Points on a hilly landscape, in no order, each with its height.
From any point a climber takes the steepest step (rise divided by distance) to one of its 2 nearest points. It stops when none of these is higher. Distance is the straight distance between rows; heights are no part of it.
vazo (h 67.0): 177,123,98,183,150,141,119,94,136,137,132,172,102,116,164,130,137,93,154,100,126,170,156,118,108,108,183,98,119,152,140,104
kore (h 50.3): 104,133,147,121,181,94,103,137,97,110,128,101,148,103,90,121,80,119,134,175,129,113,103,133,126,153,106,135,130,149,74,140
Simi (h 65.8): 128,138,121,167,165,76,127,127,81,121,123,178,117,117,109,128,69,75,152,168,137,114,106,112,121,158,121,116,141,152,101,122
Senu (h 37.5): 149,134,143,112,69,188,163,151,135,139,114,137,81,145,156,142,166,129,105,95,151,129,161,145,97,94,96,133,116,113,179,86
Fufes (h 36.0): 155,144,111,155,113,98,187,152,112,132,101,214,84,135,161,112,147,104,146,107,170,115,153,144,141,117,85,81,154,111,145,122
nefe (h 53.2): 168,131,158,105,94,147,125,154,94,99,153,114,112,135,119,138,114,184,94,146,144,94,124,205,116,117,87,161,124,156,101,143
Miroz (h 58.0): 183,129,138,108,90,153,115,130,115,94,158,126,124,151,125,125,141,222,92,118,131,110,132,209,139,105,124,151,133,151,103,165
nid (h 45.9): 136,141,130,109,129,127,115,128,105,101,135,109,152,107,110,106,132,178,128,140,129,116,113,170,147,121,120,136,133,149,91,164
fibi (h 16.9): 135,190,129,143,159,146,129,88,82,139,110,138,112,70,133,61,153,103,166,109,141,156,146,128,105,116,131,102,83,136,140,129
Gasa (h 58.6): 89,166,147,115,176,141,132,72,117,132,114,92,105,106,132,97,109,106,130,143,126,157,126,54,105,166,143,112,92,119,150,123
Kul (h 23.2): 164,161,125,120,136,143,154,113,94,113,106,165,99,106,146,80,157,160,141,113,146,141,150,134,137,103,126,86,109,124,141,149
Lotu (h 40.5): 69,110,132,136,106,135,106,136,176,166,142,82,160,132,119,154,139,73,140,118,114,126,120,109,96,139,141,177,111,112,139,76
depif (h 61.8): 144,123,123,79,151,129,152,119,130,111,78,138,116,137,137,108,131,192,114,131,128,152,137,79,167,109,141,83,129,111,138,165
Gido (h 43.1): 157,79,117,101,121,110,173,153,149,106,89,178,100,178,156,152,127,177,89,137,127,125,133,87,169,112,126,89,164,105,142,137
muk (h 10.8): 132,124,114,184,136,115,94,116,125,144,162,142,139,102,120,148,107,54,164,131,123,123,125,146,89,137,157,153,116,157,104,91
sagik (h 50.4): 148,168,134,167,149,148,135,101,80,129,133,149,87,92,134,109,100,66,148,136,145,142,125,119,75,139,124,120,104,159,136,96
kugu (h 19.3): 138,168,142,112,145,162,115,95,89,121,124,105,123,83,124,85,139,157,138,136,130,147,133,131,114,118,137,128,80,139,128,137
lofub (h 50.0): 148,109,128,93,143,131,104,122,137,109,123,103,156,128,119,125,123,187,110,140,104,131,118,134,144,118,150,140,115,143,97,154
daran (h 57.8): 124,115,102,156,185,65,100,110,113,123,121,155,148,121,105,134,77,98,153,164,115,127,111,96,141,165,159,109,141,146,88,143
disu (h 14.5): 148,174,111,171,162,113,113,95,57,126,125,168,125,76,115,72,126,105,177,123,134,149,130,151,121,130,147,103,105,151,108,144
Lumu (h 49.4): 153,108,102,175,69,132,105,128,161,148,167,153,149,147,147,149,174,123,148,75,128,129,154,191,126,109,160,151,143,125,138,113
gup (h 34.5): 144,123,139,109,104,172,183,150,154,144,94,149,88,155,178,141,199,139,112,82,141,140,173,128,125,90,96,105,130,97,182,100
riti (h 51.0): 74,141,119,158,85,115,114,154,147,160,159,101,190,103,114,128,169,76,172,104,131,97,119,187,137,141,102,156,143,108,134,122
faka (h 36.5): 101,142,140,141,142,155,150,108,142,142,125,122,82,122,148,137,101,52,125,128,134,145,131,66,78,150,126,133,110,122,158,69
Padek (h 4.8): 186,77,92,167,142,92,135,118,144,116,126,215,94,162,152,154,93,118,127,140,113,129,133,104,141,128,161,92,150,149,123,117
gapo (h 66.0): 140,131,118,124,90,142,99,134,133,108,173,104,176,144,122,132,158,201,115,101,125,116,124,224,168,116,130,153,152,137,102,179
Gagi (h 21.1): 190,157,130,116,137,176,126,96,88,108,122,136,93,107,140,92,148,188,124,124,129,156,147,152,120,95,148,108,84,155,134,143
Dore (h 40.1): 119,136,152,129,133,129,169,128,122,132,110,148,64,144,145,139,71,73,109,158,143,127,129,51,94,146,100,114,124,121,159,86
bemim (h 55.4): 141,105,111,90,146,138,116,110,152,119,98,111,144,135,137,116,139,193,109,127,95,152,133,89,154,117,166,113,113,122,132,152
Karo (h 67.8): 106,145,151,96,177,164,115,77,135,122,125,63,105,123,128,121,101,138,103,151,96,156,121,62,99,154,157,137,75,131,141,125
Noze (h 43.4): 158,106,136,123,130,131,164,139,130,121,106,169,74,153,153,153,86,121,98,152,133,120,129,74,114,130,113,106,130,126,150,96
ton (h 39.9): 102,74,105,131,73,129,124,170,176,140,167,119,187,186,121,190,164,145,97,99,100,105,110,161,168,128,126,156,182,106,144,141
Punis (h 25.4): 156,161,123,104,142,119,179,123,102,122,76,172,94,126,154,76,174,165,138,107,164,149,162,122,168,100,108,58,130,99,152,168
lof (h 28.3): 103,156,140,85,131,121,178,140,130,141,77,125,123,127,142,71,184,158,132,95,157,139,150,105,167,109,86,79,141,74,169,178
vov (h 2.7): 162,90,111,103,179,88,131,118,141,111,89,156,110,171,130,149,66,157,101,164,104,141,110,50,160,142,160,90,145,132,119,156
nive (h 46.9): 141,87,135,100,105,126,163,164,141,115,107,151,104,164,143,156,106,149,80,148,115,106,122,92,132,121,108,127,142,117,146,114
tonok (h 3.8): 168,75,108,138,150,107,130,121,158,127,112,164,117,165,146,157,100,138,107,148,94,132,124,90,140,131,170,110,129,138,126,124
sipel (h 65.9): 70,154,144,108,96,137,113,165,129,124,160,59,195,104,100,129,158,145,137,131,130,104,100,200,164,138,80,149,157,117,116,170
Tuzik (h 46.4): 107,132,126,132,163,93,92,139,104,104,140,102,177,90,90,110,115,145,148,151,129,111,104,177,155,146,111,137,149,154,60,166
sofon (h 41.0): 122,139,155,108,77,193,129,131,144,157,126,96,98,141,139,151,155,114,113,94,139,139,140,130,83,103,129,167,92,115,166,73
Suri (h 9.5): 142,92,117,172,128,105,73,125,151,150,168,126,153,130,120,172,114,95,144,132,116,115,128,166,105,133,164,171,123,155,92,102
gera (h 56.4): 189,160,120,180,144,173,120,94,94,133,140,162,79,99,153,114,127,83,150,101,141,169,143,144,78,108,161,116,107,168,136,92
Fip (h 44.1): 119,86,97,170,65,118,109,153,176,156,178,144,182,163,131,177,169,118,130,85,115,110,135,180,142,123,147,157,171,110,141,126
zek (h 76.9): 108,156,135,135,81,149,112,163,131,115,185,93,184,133,112,132,153,166,127,108,142,105,108,242,170,131,89,151,163,135,111,176
Levub (h 49.3): 151,139,168,111,86,163,112,147,105,129,149,96,108,129,114,149,122,150,111,142,150,104,131,190,91,121,98,178,101,148,117,103
fen (h 33.1): 107,141,132,158,115,165,135,124,165,163,129,116,96,119,153,149,129,34,141,87,145,145,139,95,70,122,138,154,113,124,156,58
sulo (h 39.3): 140,116,113,130,116,94,182,152,130,123,96,190,105,150,153,131,136,129,125,123,149,116,140,110,160,124,103,85,165,101,145,132
sulov (h 49.9): 102,142,92,166,197,85,82,76,111,135,132,136,166,85,114,118,96,84,175,141,108,160,127,93,130,164,182,110,114,143,109,143
Tovo (h 69.5): 112,117,112,85,159,90,148,131,143,117,75,131,137,151,115,120,108,162,127,146,136,144,126,48,175,130,142,89,161,92,132,165
Bedin (h 56.8): 66,126,143,67,116,120,160,145,151,129,98,86,152,129,103,105,144,147,116,131,127,129,118,70,165,131,88,114,158,79,146,161
pokam (h 35.9): 96,102,130,113,81,148,121,154,158,145,144,86,175,152,120,158,169,136,117,108,110,120,115,152,142,126,121,166,135,105,150,122
zuraf (h 60.1): 121,142,180,85,172,159,110,106,112,114,129,63,109,118,107,122,84,151,89,172,111,132,114,99,98,143,120,151,79,148,116,133
libut (h 45.0): 133,143,163,109,114,178,116,116,120,136,134,84,104,121,125,135,124,133,113,133,132,129,130,131,83,119,128,167,74,140,135,96
fedu (h 55.1): 106,129,169,93,193,113,114,120,113,107,120,79,121,125,97,130,62,133,102,189,115,125,101,82,115,160,115,134,111,144,95,140
lak (h 45.2): 59,144,135,130,101,133,123,139,151,159,139,75,166,103,115,111,162,82,154,118,127,114,123,130,119,140,109,161,117,101,146,104
Tubuf (h 62.5): 75,140,127,58,142,84,153,140,141,124,71,90,152,140,86,98,116,154,131,145,150,140,116,42,172,133,111,98,177,77,129,180
delo (h 36.8): 82,114,149,98,121,162,105,119,166,152,134,54,141,148,121,155,138,121,106,128,108,139,114,94,89,132,150,177,89,112,142,83
bas (h 6.0): 179,83,91,162,122,79,121,131,132,97,151,199,112,150,137,141,102,150,120,136,113,103,130,156,150,125,149,119,159,157,88,141
bos (h 31.6): 111,126,139,98,119,145,176,144,151,140,92,135,112,144,156,112,186,144,115,102,132,140,153,96,144,106,104,95,131,81,177,123
deze (h 12.5): 139,148,104,191,145,104,101,110,91,133,152,172,137,87,116,105,120,72,180,128,134,128,128,162,101,136,151,127,119,160,98,116
Maki (h 57.9): 65,159,131,128,78,128,141,174,141,144,159,94,186,114,111,117,160,101,145,106,133,93,110,198,164,144,65,141,163,104,149,159
Kibi (h 33.9): 78,112,161,87,100,156,106,150,150,152,145,45,157,141,99,155,149,136,109,139,112,115,107,131,118,132,114,187,111,111,132,105
zavuv (h 7.0): 148,77,93,173,114,69,107,149,145,102,178,177,149,155,122,158,112,141,122,135,121,81,125,188,161,134,131,143,183,151,73,154
kigi (h 8.1): 148,93,103,177,120,83,75,131,136,124,188,139,164,130,112,151,130,135,147,125,114,97,132,206,138,134,156,159,154,158,72,143
volez (h 51.3): 96,97,142,86,107,123,153,165,150,116,112,103,146,146,117,144,124,156,89,142,117,108,107,93,150,123,99,135,151,107,138,140
lepa (h 56.7): 152,101,108,165,107,143,116,122,166,150,136,154,123,135,160,153,155,99,139,89,129,148,153,131,108,104,173,136,126,130,145,90
pibe (h 50.5): 99,152,125,144,182,118,107,85,115,132,122,111,142,95,114,111,98,94,158,143,115,147,117,86,112,167,155,123,100,134,121,120
Nim (h 58.2): 144,168,136,158,146,100,146,129,51,115,120,181,92,101,118,101,82,79,154,160,156,119,115,131,104,141,96,109,126,151,117,117

Where does a climber stop that starts at each point below?
zavuv -> zek
fibi -> zek
pokam -> vazo
delo -> zek
gup -> zek

Call two points neighbours if one is among the 2 nearest of the other. Go from one point of each pair to the other, from neighbour to neighbour, staying as high as possible. Name the lowest point that can't be avoided.
zek and Tovo -> Kibi
Simi and nive -> nid
Karo and vazo -> sulov
vazo and Simi -> sagik
